Points on a hilly landscape, in no order, each with its height.
From any point a ball rolls to the lowest of the 4 points nearest to it. It stops when none of these is lower. Distance is the straight distance between rows; heights are no part of it.
poked: [14 -25 12 0 31 5 4 4 22 -1 29]  h=601
Kuz: [10 -9 -12 9 14 69 34 7 -2 2 -26]  h=96
laz: [-2 -4 -13 -12 9 73 48 -3 12 -12 -30]  h=427
Vis: [-28 42 -7 -1 -67 -56 -40 -50 -15 14 2]  h=268
lumu: [-10 8 20 -17 -53 -65 -34 -22 -2 2 6]  h=271
Dek: [-3 21 2 13 -15 -51 -35 1 -24 10 -2]  h=325
Fab: [17 -13 -8 29 13 17 5 24 -16 13 -13]  h=524
Kamip: [-12 2 -17 -30 12 74 54 -4 16 -31 -24]  h=448
Vibil: [-10 39 -11 26 -25 -49 -34 2 -40 13 -18]  h=315
Vema: [13 -37 35 -13 17 -15 -8 -1 25 -1 28]  h=470
Dov: [3 -32 18 -33 34 25 26 -7 48 -11 48]  h=667
zole: [13 -16 -10 4 28 44 26 9 15 -2 4]  h=469
roned: [-11 14 17 -10 -40 -62 -38 -17 -8 5 2]  h=158
rukel: [-24 8 -19 -46 14 72 57 -3 20 -39 -23]  h=407
vep: [-4 23 -14 34 -14 -37 -30 17 -45 11 -21]  h=57
Bef: [13 -11 -11 10 16 58 36 8 7 1 -17]  h=317
daba: [-35 30 -8 -10 -89 -48 -32 -58 -4 16 1]  h=425
sipo: [18 -14 -8 19 24 30 16 18 3 5 0]  h=536
Pul: [-33 13 -1 -55 5 80 50 -11 13 -42 -46]  h=168
veg: [7 -16 28 -2 2 -42 -25 -1 4 0 15]  h=370
resen: [1 -11 -9 -29 38 42 39 -4 40 -20 31]  h=544
nanu: [0 -6 -12 -21 33 49 44 -1 28 -19 19]  h=516
mula: [14 -26 25 -2 21 -18 -10 4 16 2 28]  h=497
roto: [-19 39 0 2 -45 -62 -39 -25 -19 10 -1]  h=281
fetu: [7 7 4 20 0 -40 -29 14 -21 13 -3]  h=127
relo: [-27 28 0 -15 -75 -55 -35 -45 -6 10 1]  h=309
Moge: [-18 8 -7 -38 4 82 51 -12 12 -31 -45]  h=390
vesum: [-1 -3 26 -10 -22 -59 -33 -7 -1 3 8]  h=297
rilo: [17 -19 9 11 27 0 0 10 10 5 18]  h=626
seli: [13 -16 -1 2 29 25 15 10 20 -1 22]  h=576
lovek: [14 -11 -11 21 14 48 21 14 -5 9 -22]  h=398
tegi: [14 -14 -8 35 2 39 7 21 -20 18 -35]  h=510
pefe: [10 -35 27 -19 32 8 6 -4 36 -6 42]  h=661
nulu: [-10 2 -21 -40 27 60 54 1 31 -33 7]  h=500
tetez: [12 -4 -3 29 14 -7 -14 21 -18 12 -6]  h=566
sefon: [11 -2 -9 36 6 0 -11 30 -28 17 -21]  h=582
Bup: [-9 18 -14 44 -19 -15 -27 23 -58 21 -43]  h=610
kuvot: [3 15 -5 30 -5 -35 -27 18 -32 13 -12]  h=360
dobuk: [15 -11 4 17 19 -16 -16 16 -5 7 7]  h=551
Sut: [-13 37 -21 39 -25 -38 -30 13 -54 14 -33]  h=406
vam: [-2 -1 -20 -26 25 62 52 -1 26 -26 1]  h=485
Tonaf: [7 1 13 7 -2 -43 -27 6 -10 4 6]  h=388
Zavi: [7 -31 38 -11 -1 -35 -21 0 17 -1 23]  h=397
fon: [17 -10 -8 31 9 33 8 25 -14 15 -21]  h=482
vimut: [1 4 -11 40 -8 -11 -19 28 -44 18 -33]  h=593
kurez: [-9 -1 -13 -40 33 52 50 -2 39 -30 26]  h=560
Fuf: [-4 27 -9 19 -16 -51 -36 2 -33 10 -11]  h=106
sepi: [2 -19 35 -14 -24 -58 -30 -6 6 -1 11]  h=330
gagoz: [-4 -9 -7 -41 39 42 43 -9 50 -23 42]  h=571
Nizom: [9 -25 11 -22 36 26 26 -5 40 -10 41]  h=660
Kas: [-20 33 1 -7 -60 -60 -38 -38 -14 12 0]  h=146
nas: [9 -5 -10 43 -5 16 -7 31 -36 24 -36]  h=542
Lod: [14 -3 2 23 14 -20 -15 16 -13 8 3]  h=478
lur: [-1 12 14 -2 -24 -60 -36 -10 -13 7 3]  h=308
libu: [12 -28 15 -12 34 17 15 0 33 -5 36]  h=647
dun: [-16 16 13 -20 -61 -63 -35 -32 -5 6 3]  h=326
vel: [11 -11 -15 0 27 48 34 5 19 -7 11]  h=509
savil: [-18 46 -11 9 -40 -59 -38 -23 -29 15 -5]  h=356
zoku: [13 -16 -7 -6 34 38 30 3 24 -10 23]  h=535

For each start below, name the point where the ball stops.
Kamip | Pul
sepi | roned
Fab | Kuz
rilo | roned
Dek | vep
pefe | roned
resen | Pul
dobuk | fetu
tetez | fetu
tegi | Kuz
veg | roned
kurez | Pul
sipo | Kuz

Call two points neighbours if one is among the 4 nearest of the other. Go from one point of each pair to the other, from neighbour to neighbour, staying as low as possible. Name the highest point that can't be avoided.
Pul and Kuz | laz
roned and Kuz | tetez
Kas and roned | roto
vep and roned | Dek

Write out the way that a ball takes from each point below.
sefon | Fab > fon > lovek > Kuz
nas | fon > lovek > Kuz
Vema | Zavi > sepi > vesum > roned
